Each row is a point on a landscape with many peaks, with its height.
A climber steps from a point to whichever of its 2 nearest points has the largest rise for the distance, and stops where none of them is higher. Distance is the straight distance between rows; heights are no part of it.
(26): [177 131 125 129 152 130 120  98 197 120 107 146 172 106 181 218 156 129
  92  81  66 131 154 141 160 130 104 151 144 140 137 151 105 228 138 106
 123 136 133 115 117  73 145 128 197 128 105 140 162  74 103 186]  (h 397)
(13): [152 191 104 120 130 105 148 171 100  81 105 115  95 117 157  89 116 142
 102 108 141 133 141 109 117  86 132 146 117 110 106  66 168  81 139 176
 112 151 107 142 149 158 100 143 198  76 135 127 188 143 103 198]  (h 369)
(234): [154 101 146  87 110 132  94  99 118 156 112 164 106  78 121 116 144 109
 188 130 154  92 149 129  70 139 108  51  87 115 123 113 140  95 112  85
 161  91 100  62 162 107 113  94 126 153 116 143 145 114 160 125]  (h 173)
(980): [131 147 150 126 155 109 170  97 110 110 125 116 140 111 179 180 126 183
 106 123  87 158  98 141 103 116 127 155 167 163 145 161  72 202 136 145
 164 134 108 156  83 123 167 141 134 159  91 202 141 135 158 160]  (h 298)
(985): [162 110 129 105 121 112 125 135 156 111 158 130 165  96 142 175 151  88
  69 114 131 130 136 129 175 133 157 124 125 113 145 117 134 219 182 131
 113  91 156  50 151  89  94  81 193 104 156 140 166  83 104 184]  (h 418)
(1141): [117 132 104 128 109 119 178 121 107 120 168  97 106 156 140 161 110 131
 117 172 125 120  63 137 154 160 100 153 126 122 128 131 126 139 159 128
 120 130 138 131 135 122 148 152 104 140 135 182 125 139 121  90]  (h 539)
(1011): [119 137 122 109 133 132 102 131 111 123 196  99 100 186 132 152 148 180
 113 149 143 102 136 144 172 196 142 196 171 132 151 166 119 135 106 109
 111 144 170 174  79 159 100 154  37 120 154 110 113 145 112  53]  (h 200)
(25): [147 134 115  77 101 141 119 159 112 143 201 184 144 100 104 201 152 106
 150 139 128  55 111 103 216 155 143 113 134  85  85 117 127 154 123 128
 103 109 153 109 126  71 103  92 120 142 162 144 137  97 137 131]  (h 477)
(385): [ 56 179 132 147 131 103 167 189  97 151 152 157 158 148 115 138  98  90
 146 125 105 134 111  96 157  89 109 133 174 145 100 122 106 115  72 154
 135 156 113 196 122 171 177 141  84 136  90  80 116 168 107 125]  (h 313)
(991): [140 112 154  97 155 152 135 124  89 110  91 109 110 116 153 115 117 181
 165 144 107 116 132 101  73 127 166 112 176 160 138 113  97  93  95 130
 159 156  88 130  99 149 174 115  86 145 134 116 123 157 121 153]  (h 286)
(280): [134 119 157 146 134 132  44 134 168 131 105 139 146 149 171  97 121  82
 160 113 143 128 163 123 108 160 139 122  84 136 157 161 122  85  93 144
  84 133 104 114 142 137 102 131 146 144 127  74 145 116 131 125]  (h 54)
(854): [108 128 134  78 116 100 151 190 107 124 141 133 138  94 151 109 143 129
 109 132 127 135 146 101  98 127 184 119 133  98 129 108 160 143 140 130
 137 119 135 140 109 138  94  88 136 131 112 122 137 150 118 141]  (h 219)
(711): [123 156 101 132 101 128 143 171 110 101 104 101  94 160 161  56  95 143
 117 144 136 137 146 113  92 100 116 145 126 138  97  64 168  66 144 152
  91 157 101 150 117 169 135 144 125  91 181 137 137 154 111 135]  (h 349)
(336): [ 92 140  90 109  86  88 175 190  62 139 177 150 126  99 126 152 107 124
 130 169 108 115  69 154 111  96 170 115 125  95  86  49 165 107 134 135
 145 138 146 123 135 129 107 114 151 143 126 167 117 168 111 109]  (h 192)
(513): [170 122 153 155 131 129  90  69 155 143  93 114 107  41  98 166 118  80
 131 134 136 131 116 156 110 135  98 127  62 136 127 109 131 164 101 107
 155  78 116  48 167  72 100 117 171 113 146 153 121 102 152 118]  (h 243)
(1109): [100 116 140 145 145 124 195 107 114 145 127 114 159  90 192 143 102 132
 109 142  93 139 114 118  99 145 170 117 162 164 139 138  65 192 167 171
 125 126 129 133 118 137 147 121 118 152 127 153 131 140 121 152]  (h 321)
(1162): [181 168 111 151 154 112 120 113 175 137  86 151 146 110 152 194 156 124
 118  87  85 132 158 160 157 127 103 168 106 107 147 155 103 162 131 121
 114 144 118 129 134  92 157 148 198 124 114 116 140  72 128 180]  (h 422)
(374): [124  98 102 161 179 176 110 134 144  98 108  82  95 184 131  77  95 107
 142 112 126 168 114 153  98  95 121 136  97 165  98 108 148  26 130 150
  74 179 115 125 162 158 197 174 131 109 166 128 122 151  85 131]  (h 358)
(823): [103 133 131  89  99 105 127 160 125 162 127 215 177  92 125 100 121 138
 116 140 146  52 159  93 116 174 156  50 136 118 145  98 128 120 182 107
 126  80 126 113 125 109  83  50 109 170 139 105 150 118 150 142]  (h 279)
(767): [167 150 141 162 142 123 110  91 179 162  94 149 137  72 127 166 142 113
 130 105 103 145 173 141 158 132  91 136 103 117 159 160 119 160 103 111
 137 117 119 118 122  68 133 109 154 135 120  75 110  69 150 146]  (h 450)
(65): [126 202  88 115 139 147 180 169  85 161  89 106 102 144 156  97 142 177
 152 168  85 100 127 103 116 150 133 148 174 102  85 112 102  86 140 137
  95 153 100 164  98 158 135 150  92 104 145 115 151 105 104 119]  (h 443)
(763): [124 134 124 134 151 115  87 163 143 118 153  76  77 125 170 163 134 133
 130 152 116 124 123 141 124 183 134 195  90 115 130 128 168 122 102  96
  86 158 141 136 121 125 120 150 130  84 187 153 105 152 108  86]  (h 468)
(1032): [181  93 137  95 122 133 144 115 122 119 113 122 132 108 141 144 141 125
 104 133 103 137 131 127 138 127 161 132 143 128 135 166 115 219 174 136
 129 142 133  98 135 105 121  79 172  93 121 149 158 124 111 172]  (h 391)
(718): [145 135 167 142 136 105  80 124 136 106  92 153 156 109 195  98 166 104
 161 114 160 142 156 129  63  78 152 124  87 117 126 101 145  79  82 155
 149 127 128 115 133 166 113 148 173  90 105 105 140 110 122 157]  (h 101)
(490): [121  58  74  67 149 160 145 138  83 108  92 164 135 140  34  93  97 149
 132 161 141  96 130 123 135  98 169  35 180 127  82 104 104  83 172 110
 116 136 164  93 177 124 163 111  90 170 113 145 142 150 139 141]  (h 277)
(979): [ 95 157 107 155 162 139 161 111 104  87 151  63  99 182  87 117  69 163
 133 141 162 149  89 126 138 151 103 145 168 164 178 117 105 100 125 149
 145 136 116 152 120 127 153 153  99 160 114 135 107 161 155 108]  (h 493)
(627): [158 129 145 138 149 122  95 126 203 145 139 136 183 110 114 140 142  94
  80  82  98 133 173 115 197 149  92 111 132 138 143 172 144 205 126  90
 132 108 134 127 114 105  99  69 157 148 108  91 135  76 129 150]  (h 491)
(1027): [137  91 129 164 160 196  62  92 136  73 101  89 101 169 100  99  64 153
 126 115 176 178  81 139  87  46 161 125  90 172 141 122 153  49 128 178
 106 147  91 126 143 147 214 164 149 102 135 132 125 162  99 152]  (h 336)
(390): [127 142 110 108 128 129 185 146  85 158 161 121 105 114 155 172 111 166
 132 176 110 108  96 113 139 150 142 117 169 108 136  98 106 120 158 145
 120 131 124 125 111  96 126 124  79 168 115 160 127 119 137 108]  (h 577)
(431): [123 165 164 125 152 121 117 133 158 148 159 144 146 145 165 123 144 140
 147 124 140 126 169  88 153 172 144 126 140 128 176 148 111 128 115 130
 130 108 104 165  89 122  87 116  76 173 131  84 131 124 145 125]  (h 564)
(1205): [ 86 115 110 137 141 129 161 159 134 122 111  99 142 145 111  69  65 109
  95 118 123 149 112 122 116 147 141 104 124 161 162 142 128 107 177 166
  85 134 114 148 155 171 152 101 115 130 151 110 138 160 106 141]  (h 365)
(534): [156 139 100  82 119 141 138 153  99 135  80 117  70 142 159  92 162 186
 137 167 111 105 150 139  79 137 152 156 137 101  87 122 156  74 174 123
  87 154 122 118 102 122 103 138 109  92 161 141 137 108 116 123]  (h 410)
(1137): [ 87  87 147  93 127 157 137 119  72  89 186  89 109 167  68 114  98 219
 131 132 159 101 115 125 105 143 104 128 214 162 159 127 107 135 113  95
 205 134 141 151  97 162 106 130  66 175  98 161 128 189 143  95]  (h 384)
(662): [ 64  84 170 132 121 122 155 126 141 190 155 180 196 107  66 136 144  82
 152 112 115 131 102 126 127  71 118  85 142 109  87 138 118 164  97  85
 180 127 163 146 132 141 174 120 124 121 102 105  77 163 119 110]  (h 256)
(69): [135 129 120 172 129 113 134 124 196 128 102 139 176 159 114 109 160  99
  78  81  97 178 150 150 164 121 126 160 115  84 137 174 138 160 159 126
 106 137 147 166 152 152 136 144 183 104 125  87 127  99 100 132]  (h 412)
(304): [ 81 107 167 178 158 125 143  89 167 125 110 120 197 120 103 138 123 120
 100  95 124 205 110 143 105  86 136 138 134 140 180 174  85 172  92 111
 171 118 146 158  97 152 168 142 157 139 105 126  81 150 141 147]  (h 507)
(294): [146 156 120 143 155 104 114 144 211 159 121 157 194 123 100 136 181  98
  98  67 103 142 193 128 180 116  91 142 135 112 142 149 152 180 104  67
 111 132 157 165 131 124 126 127 197 109  90  71 101  92 116 126]  (h 448)
(771): [ 83 114 129 128 105 113 175 128 127 168 156 170 169 117  94 158 130  86
 154 130 112 110  88 117 151  92 118 112 118  81 110 110 109 141 155 125
 131 135 166 136 167 121 147 121 148 115 123 123  86 137 127 129]  (h 229)
(638): [136  98 140 186 144 130  47 116 182 128  50 139 157 151 179  65 111  97
 127 109 166 149 163 154  74 121 141 120  82 144 159 151 120  41 128 160
  78 149 108 136 147 176 130 133 158 118 152 100 132  91 130 148]  (h 64)
(477): [160 102 163 119  91 128  93  80 110 135 130 132 100  82 101 109 138 103
 169 113 124 145 128 135  71 117  97  56  96 145 106 145 128 172  77  76
 194  82 107  70 129 123 117 104 152 137  91 176 131 132 149 120]  (h 152)
(212): [170 112 157  98 118 123 132  94 102  93 114 120 127 119 165 165 144 188
 132 125 116 147 103 134 106  99 116 144 168 120 164 163 108 181 134 149
 181 134 109 127  96  98 159 138 142 136  67 170 142 147 158 151]  (h 280)
(458): [106 157  91 112 107  91 140 192 117 141 139 144 131  75 171 107  92 125
 103 153 139 107 136 104 112 132 200  98 119 109 164  51 155  93 149 157
  95 123 124 116 128 122  93  72 137 134 146  96 125 141 140 155]  (h 240)
(1065): [105 126 155 155 164 110 143 105 170 146 133 155 191 109 138 145 156 129
 104 100 115 179 159 120 127 114 126 125 150 126 187 189 112 185  99 105
 164 123 147 167 105 112 133 125 141 159  92 107  89 126 154 134]  (h 554)
(478): [171 148  98 143 133 105 129 128 154  81 127 132 142 157 176 188 143 119
 111 104 114 156  92 151 177 138 122 180  95  93 152 140  98 159 133 151
 106 140 118 161 158 115 178 159 177 104 116 137 167 116  99 152]  (h 398)
(1121): [172 134 151  81 115 140 139 122 101 102 104  93  92 140 111 143 126 192
 138 130  99 130 100 126 114 121  77 148 156 121  97 150 159 163 170 125
 183 154  94 131 112 115 138 123 163 125  76 193 142 133 149 145]  (h 263)
(34): [133 145 135 136 127 107 115 102 153 134 138 141 137 129 111 141 145 118
 138 142 168 155 109 122 130 107 117 147  97  89 149 111 135 123 124 130
 153  86 125 123 132  99 111 150 143 127 103 119  88 124 179 116]  (h 444)
(1126): [148 111 160 148 137 142 113  87 176 120 141 143 177  88 197 227 142 101
 114 110  85 153 142 113 164 156 130 136 128 117 149 118  75 227 119 116
 130 127 142  97 120  74 150 133 153 127 120 158 158  83 113 138]  (h 374)
(365): [118 129 131 153 154 137 126  90 139 106 123  85 110 156  62 133  84 138
 131 138 162 167  80 129 147 121  96 143 131 141 156 126 128 140 125 126
 176 118 121 128 134 106 143 143 130 137 107 146  84 149 174 120]  (h 472)
(622): [107 100 132 177 139 118 147 123 167 142  93 124 174 149 110  76  98 102
  88 100 121 174 119 146 126 118 146 129 112 119 158 159 121 130 178 156
 109 133 136 148 146 152 152 117 159 117 142  82 121 131 110 155]  (h 387)
(670): [ 87 177  69 146 101 101 158 192  81 136 156 127 123 118 159 138  61  86
 124 156 118 139 124 112 160 134 165 135 169 172 132  99 118 125  64 187
  91 176 116 185 124 168 155 143  72 125 117  77 149 167  91 125]  (h 332)
(862): [140  84 149 173  89 121  73  72 167 179 109 158 173  86 130 132 141  82
 115 111 145 103 160 154 140 182  72  80 108 164 144 154 108 152 152 116
 133  71 126  46 170  91  94  71 149 150 126 113 136  44 148 141]  (h 278)
(967): [155 123 145 122  85 161  68 111 157 120 148 171 133 171  65 145 184  64
 166 105 161  57 142 149 153 144  84 105  64  92  94 145 159  89 121 118
 118  96 150 102 187 107  65 157 143 114 106 129 108 103 137  67]  (h 16)
(339): [106  68 112 137 141 174 110 110 129  75 114  76 124 142 104  97  80 145
 115 132 166 161  83 137  68  81 171 115  93 169 183 130 129  87 146 167
 100 136 120 109 147 153 184 121 146 105 142 155 112 189 117 140]  (h 327)
(75): [107 119 122 113 109 122 181 140  73 158 134 145 131  97  98 132 128 120
 158 150 115 105  86 129 116  78 138  97 131  99  80  72 127 100 151 128
 146 138 143 103 144 122 146 112 145 123 127 135  98 136 124 131]  (h 211)
(177): [138 104 124 145 121 116  85  95 161 164 103 164 131  74 104 152 122  70
 124 130 161 102 132 152 162 151 104 116  65 124 143 121 136 133 133 118
 123  76 130  46 188  87  99  81 157 122 159 109 135  84 154 135]  (h 260)
(728): [147 109 127  98 107 116 101 133 120 129 146 155 107  81  67 135 127 115
 129 134 151  86 126 137 204 163 136 107 108 156  89 131 144 200 109  81
 134  82 140 106 128  90  96  90 125 162 187 174 135 142 177 128]  (h 154)
(84): [ 72 132 165 150 148 105 152 153 140 182 141 176 183 119 110 138 130  98
 160  94 101 163 137 104 138  66 101 131 161 140 115 141 124 137  69 110
 166 162 143 173 118 139 188 136 118 127  92  68  79 148 117 142]  (h 287)
(288): [ 98 145  98  99  86  88 192 203  77 122 175 125 135 131 151 123 144 133
 106 136 102 133 103 119 115 116 152 129 155  85 107 116 161 138 151 157
 125 136 152 165 128 146 117 124 117 125 103 131 145 171  91 109]  (h 201)
(259): [179 106 177 144 111 143  89  79 127 122  99 106 108  72 118 124 134 113
 136 117 126 183 144 162  68 115 111  92  86 144 159 188 120 178  65 101
 172 104 113  89 101 106 111 110 156 151  88 152 127 129 154 129]  (h 136)
(637): [ 83 148  98 114 112  98 157 165 130 155 138 154 168  97 180 111  63 117
 103 154 128  90 128  83  94 185 177  63 149 136 192  85 124 113 189 157
  99 106 116 116 139 130 102  62 110 158 129 110 139 128 127 142]  (h 257)
(5): [ 96  93 121  94 115 156  75 155 142 103 145 158 122 195 119  83 127  86
 196 112 178  76 124 112 115 138 112 117  90 113 105  94 162  55 144 146
  73 133 129 110 190 151 115 144 121  93 131 158 125 156 126  90]  (h 1)
(269): [120 174  49 149 127  76 172 177  82  89 141 111 144 116 168 182  97  95
  75 145 141 161  79 146 174 140 114 143 109 140  96 116 125 144  81 157
 111 175 129 218 134 142 176 170 128 130 129  91 178 148  97 150]  (h 363)
(18): [108 162 145 140 140  84 132 141 128 154 146 113  98 108 179 158 183 146
 125 155 113 161 146 128 127 138 144 192 112  82  91 120 164 115  98  96
 130 138 154 141  92 139  96 177 120  88 160 130 105 102 108  88]  (h 426)
(70): [157 131 124 126 104 141  75 108 174 132 169 173 127 193  88 154 171  92
 165 116 154  85 132 129 219 156  79 150 117  85  98 128 130 125 109 103
 104 124 145 136 136 102 107 140 106 131 112 104 104  99 133  61]  (h 26)
(872): [135 152 126 107 150 133 113 136 126 148 157 106  68 147  86 149 136 187
  98 170 135  97 130 152 187 197 135 159 150 118 117 156 155 151 141  86
 128 130 144 139  72 102  76 117  65 139 161 155 117 127 153  60]  (h 186)
(493): [140 108 134 154  90 107 116  89 157 165  91 166 174 106 113  88 163 128
 105  86 153 123 156 146 101 110  93 100 115 103 154 165 161 118 214 133
 166 105 139 101 167 113  99  81 184 120  90 100 129  59 155 171]  (h 339)
(585): [ 79  80 130 140 145 184 174 102 107 112 131  96 120 190  32 114  94 170
 116 130 113 180 108 144 125  66 119 119 184 189 103 145 114 112 160 127
 165 127 140 129 127 149 204 150 103 146  91 112  88 157 112 149]  (h 442)
(735): [130 141  68  88  90 136 144 185  82 167 163 178 101  93 104 177 122 160
 130 175 102  77 106 129 200 132 164 111 167 104  92  98 134 145 127 134
 101 130 154 129 115  80 107  96  98 175 133 148 129 123 167 121]  (h 525)
(404): [121 149 132 135 146 146 118 158 114  98  67 101  98 168 137  46 102 153
 123 122 123 129 175 106  88 102 145 143 148 181  97 104 127  81 119 134
 116 156 100 169  91 182 147 149 101 109 165 110 126 149 102 138]  (h 330)
(983): [131 130 151 190 147 134  70 119 159  99  84 116 135 156 159  50  96 102
 107  94 152 177 144 135  77  65 124 126  61 166 127 111 156  55 111 156
 102 142 102 132 124 193 139 158 176  89 180 107 117 131 112 163]  (h 75)
(812): [157 181  94 139 107 106 161 136 117  93 117 132 132 134 167 103 161 113
  99  96 152 140 146 123 152  83 130 148 105  99 131 119 160  94 176 194
  89 143 142 127 186 158 105 157 195  64 138 102 181  98  93 189]  (h 383)
(96): [163 111 123  90 118 135  92 143  95 128 143 147  62 121  45 126 140 159
 161 152 157  97 123 153 176 160 137 150 129 114  92 147 161 141  93  63
 148 119 157 144 105 107 110 125  96 154 152 156 124 143 184  85]  (h 170)
(596): [ 96 202  71 113 112 136 187 179  93 176 149 133 124 139 171 102 136 158
 102 173  96 101 135  91 126 157 149 109 170 109 127 103 115  99 147 149
  75 120 141 178  70 144  90 128  53 146 123 100 144 114 100  90]  (h 478)
(665): [ 80  96 153 162 135 141 198  99 121 139 121 100 159 151  77 141 128 157
 105 135 106 181  93 147  96  76 132 139 159 174 117 156  92 157 141 114
 156 128 150 130  98 148 209 143 133 133 116 130  84 161 119 135]  (h 479)
(1136): [162 172  66 153 154  70 118 134 128  63 108 125 117 141 162 194 116 122
  73 122 137 163  76 171 197 107 106 177  85 100 101 122 105 148  95 123
 113 165 120 207 135 147 196 189 162  93 134 124 186 127 105 160]  (h 382)
(123): [178 117 166 144 136 125  94 115 131 125  97 122 119  68 164 117 158 109
 142 123 124 157 156 160  33 106 145 139  69 114 142 157 139 124 103 137
 142 117 103  72 122 105 116 119 198 124 114 120 148 109 125 138]  (h 119)
(203): [ 83 133  74 145 155 146 196 116  96  94 161  40  87 178  95 128  67 133
 114 146 144 139  67 148 138 161  71 130 152 169 134 127 134 111 151 130
 118 141 125 137 162 120 166 181  91 149 132 174 139 165 107  83]  (h 513)
(129): [114 113 139 119  95 104 114 106 130 173 113 191 183  74 136 102 143 119
 106 104 161  77 160 115 123 148 105  65 133 128 152 146 142 150 186 107
 163  74 133  76 146 105  82  42 139 154 114 115 147  68 183 171]  (h 308)
(619): [148 157 127 110 109 112 123 138  85 148 108 130  71 119 170 127 175 169
 151 175 138 105 146 126 111 110 137 174 138  77  71  98 154  97 118 123
 130 139 140 111  89 135  91 158 110  96 139 151 121  97 138 105]  (h 388)
(805): [ 88  83 169 100 157 146 121 126  84 146 192  98  98 103  89 152 125 203
 153 135 123  95 134 133  96 170 142 130 172 160 132 138 123 140  73  76
 182 154 156 153  85 157 101 120  55 150 136 159 107 187 129  79]  (h 354)
(1186): [179 124 135 126  97 146  69 109 166 108 139 141 126 197 142 140 168 100
 155 134 131 118 136 120 186 136 125 176 117  82 131 149 115 137 107 132
  92 120 141 120 127  97 127 154 102 105 132 101 114  90 117  84]  (h 34)
(1055): [168 157 143 135 126 105  79 118 136 102 131 172 132 156 224 150 164 132
 148 133 172 142 170  92 150 111 148 171 133 114 155 122 111 129  89 173
 121 108 123 111  87 117 107 158  86 114 106  94 148  93 155 133]  (h 482)
(780): [122 125 127 128 146 147 117 119 109 117  91  89 105 135 109  80 124 164
 150 151 135 146 140 115  99 101 164 138 149 148 135 119 115  85 105 139
 124 155 119 138 101 154 161 141 102 128 137  93  93 150 138 146]  (h 307)
(423): [ 97 183  45 139 117 103 195 194  78 132 145 112 127 103 143 173  68  98
  84 142  81 134  81 145 146 169 129 133 152 177 114 158 105 144  85 165
 115 174 111 207 124 159 162 135  75 163 135  95 193 174  89 131]  (h 348)
(313): [103 116 160 156 128 129 154  61 162 173 139 130 165  94 191 178 139 113
 118 110 101 125 137 105 150 157 125 104 166 162 132 121  47 208 149 131
 122 128 119 119 124 111 127 119 113 160 130 157 125 104 128 145]  (h 346)
(484): [158 189 122 161 111 106 126  87 138 104 108 147 127 171 127 129 156 115
 137 138 174 143 110 123 145  53  87 187 114  84 105  86 140 103 123 164
 133 107 138 123 145 117 120 203 148  57  92 129  95  96 161 121]  (h 415)
(941): [146  37 120  82 123 162 119 110 118 121  79 118  92 105  87  70 133 156
 107 123 124 130 159 162  70 131 156  68 123 172 102 141 114 142 196  92
 103 107 140  74 131 118 121 112 122 149 160 187 142 136 150 138]  (h 333)
(1081): [ 76 120 167 133 163 141 151 146  98 151 144  68 120  97  72 147 111 160
 137 149  74 139 117 129 137 143 131 145 159 172  95 149 135 151  86  95
 175 155 137 156  99 159 146 121  97 120 144 140 107 168  95 106]  (h 320)
(480): [152 135 125 149  96 127 134 120 151 137  93 143 147 127 116  83 157 127
  99  83 148 134 167 141 135  99 121 126 114  84 141 131 175  83 219 167
 113 128 142 116 181 123  84 115 186  81 143  81 142  75 125 167]  (h 364)
(765): [ 74 136 137 129 131 136 181 180  83 130 164  93 119 129  92 130  90 125
 143 146  92 139  86 138 133 136 131 147 162 162 105 119 138 127  99 135
 143 159 113 158 127 161 168 135  91 126 129 128 124 184  78 105]  (h 301)
(1008): [162 105 150 138 109 138  61 131 183 120 152 139 137 182 172 125 167  62
 146 116 126 102 165 130 150 169 140 150  86 111 130 158 123 107 101 126
  62 124 142 103 126 123  92 155 101 117 149  90 130 106  76  83]  (h 43)
(1089): [139 115 132 160 169 147 113 112 160 120  96  83 116 162 111 108 102 100
 153 111 103 146 103 148 105 137 101 131  86 137 108 137 129  72 131 130
 117 153  94 134 173 145 163 165 178 122 152 139 119 122  87 128]  (h 379)
(762): [136 118 153 116 131 158  83 120 112 124 134 108  77 188 107  85 143 162
 168 132 160 111 146 121 126 151 106 136 161 126 121 136 127 104  87 100
 163 139 117 159  99 139 105 162  82 151 106 132 113 151 141  77]  (h 230)
(931): [148  47 101  80 138 152 131 103  68 103  82 141  85  98  54  79 121 159
 148 149 135 133 133 150  93 100 155  42 137 134  93 120 112 109 150  77
 138 113 142  70 135 119 166 114 116 153 148 160 147 133 153 146]  (h 305)
(179): [ 83  75  88 142 146 159 163 124 116  88 122  72 117 135  73  95  57 139
  90 136 121 159 108 148  86 126 166 111 130 204 177 125 122 123 163 160
  81 140 138 125 138 165 144 111 110 109 163 129 118 183 107 144]  (h 347)
(1196): [128 129 134  92  98 133 124 117  86 143 133 173 121  94 110 135 155 128
 204 137 156  75 113 111  93 111 116  87 115  88  99  88 136  75 116 112
 167 112 131  96 155 115 128 122 124 125 121 129 114 109 163 134]  (h 191)
(104): [ 73  96 164 121 134 172 172 104  86  95 160  80 112 180  52 124 103 202
 119 134 117 140  89 125  95 108  92 136 205 188 117 130 128 145 111  98
 213 125 137 134 101 164 155 138 102 159  95 160 106 170 128 107]  (h 409)
(1183): [162 118 138 110 107 131 101  92 159 135 145 131  87 116  63 149 126 101
 109 119 149  97 147 136 185 161  80 118 102 157 100 147 145 193 122  81
 147  73 108  76 136  84  74  92 124 168 148 167 158 110 180 110]  (h 143)
(1090): [165  73 142  93 115 149 143 119 117 111  93 107  99 106 146 103 135 144
 116 138 115 118 129 149  69 115 183 121 113 123 124 140 133 153 197 133
 113 136 126  81 131 114 120  87 167  92 147 179 167 147 108 152]  (h 366)
(311): [116 140 132 154 162 124 137 118 164 159 121  83 130 117 105 115  97  83
 161 126 121 112 107 124 125 144  90 130  80 123 137 106 146  97 133 126
 117 123  99 113 177 134 115 125 164 125 154 138 101 114 116 121]  (h 400)
(758): [161  68 159  88 114 158  89 110  96 123 129 121  88 122 124 107 172 175
 190 128 122 126 143 128  77 140 149 102 159 125 145 170 105 119  61  93
 162 152 123 125  93 133 151 131  77 147 108 118 127 144 139 109]  (h 255)
(647): [134 180 106 169  99 114 151 112 116  87 110 152 133 173 138  91 129 105
 132 113 169 123 126 111 147  61  84 146 110 103 107  83 150  78 162 193
 111 123 129 130 177 156 129 183 156  49 113 116 117  96 134 151]  (h 399)
(376): [111 129 139 109  97 142  89 134 145 114 149 169 153 181 123 110 177  82
 191  93 169  46 156 104 124 151 101 113  81  90 109 125 165  57 150 127
 103  93 130 117 180 154  61 138 121 116 101 135 139 116 128  84]  (h 8)
(443): [118 134 173 144 149 112  95 123 136 107 103 127 146 118 185  77 119 128
 144 123 149 154 124 118  66  70 175 130  89 156 116  76 137  62  78 149
 153 132 121 127 101 182 161 149 167 102 150  99 110 154 103 163]  (h 87)
(305): [106 189  90 126 123 108 215 166 108 149 134 124 125 109 220 113 134 163
  88 144 111 137 142 101  63 177 147 122 133 121 133 122 128  90 151 135
  95 121 123 184  80 151 107 147  78 152 147 117 147 119 107  99]  (h 516)
(1067): [136 148 100  82 102 121 152 172 128 133 184 154 136 114 131 171 150 103
  96 122 114  93 120 105 197 130 146 129 134  88 126 121 154 170 164 155
  94 112 142  99 157  99  94  85 160 119 137 119 142 107 126 163]  (h 445)
(462): [175 141 136 103 108 127 116  84 165 119 146 121 105 144 117 183 135 133
 112 125 133 125 131 105 195 151  56 146 155 167 138 154 127 213 124 114
 156  92  90  96 133  72  78 105 122 156  98 195 148 115 178 114]  (h 133)
(228): [110  99 122 126 152 129  97 154 168 148 159 101 105 113 129 145 108  77
 138 142 125 110 115 143 118 165 121 148  63 112 153 103 145 115 110  92
  93 112 139  95 143 117 121 116 130 120 193 175  84 164 150  94]  (h 431)
(1016): [151 157 147 134 163 144  98 133 125 138 138 106  95 203 136  95 158 161
 144 134 130 107 167 128 173 180 119 181 171 142 114 150 115 116  86 114
 120 150 126 191  78 151  88 160  65 144 121 129 139 132 115  55]  (h 215)
(992): [122 145 166 149 155 139 115 122 169 140 178 132 153 128 141 174 134 121
 137 109 118 154 140 108 184 155 128 140 132 115 182 146 105 165  77 112
 175 128 127 163 102  95 107 121 105 160 116 109 112 136 145 109]  (h 611)
(828): [143 177 146 126 139 131 119 117 140 152  98 162 130 137 213 120 151 161
 154 131 123 116 180  84 102 156 162 127 143 108 165 130  91  93 123 160
 123 115  93 144  89 121 112 142  74 158 133  81 128  93 149 135]  (h 523)

Where does a climber stop that starts at each point below?
(484) -> (390)
(1032) -> (390)
(1081) -> (992)
(1027) -> (763)
(212) -> (627)
(339) -> (627)
(670) -> (627)
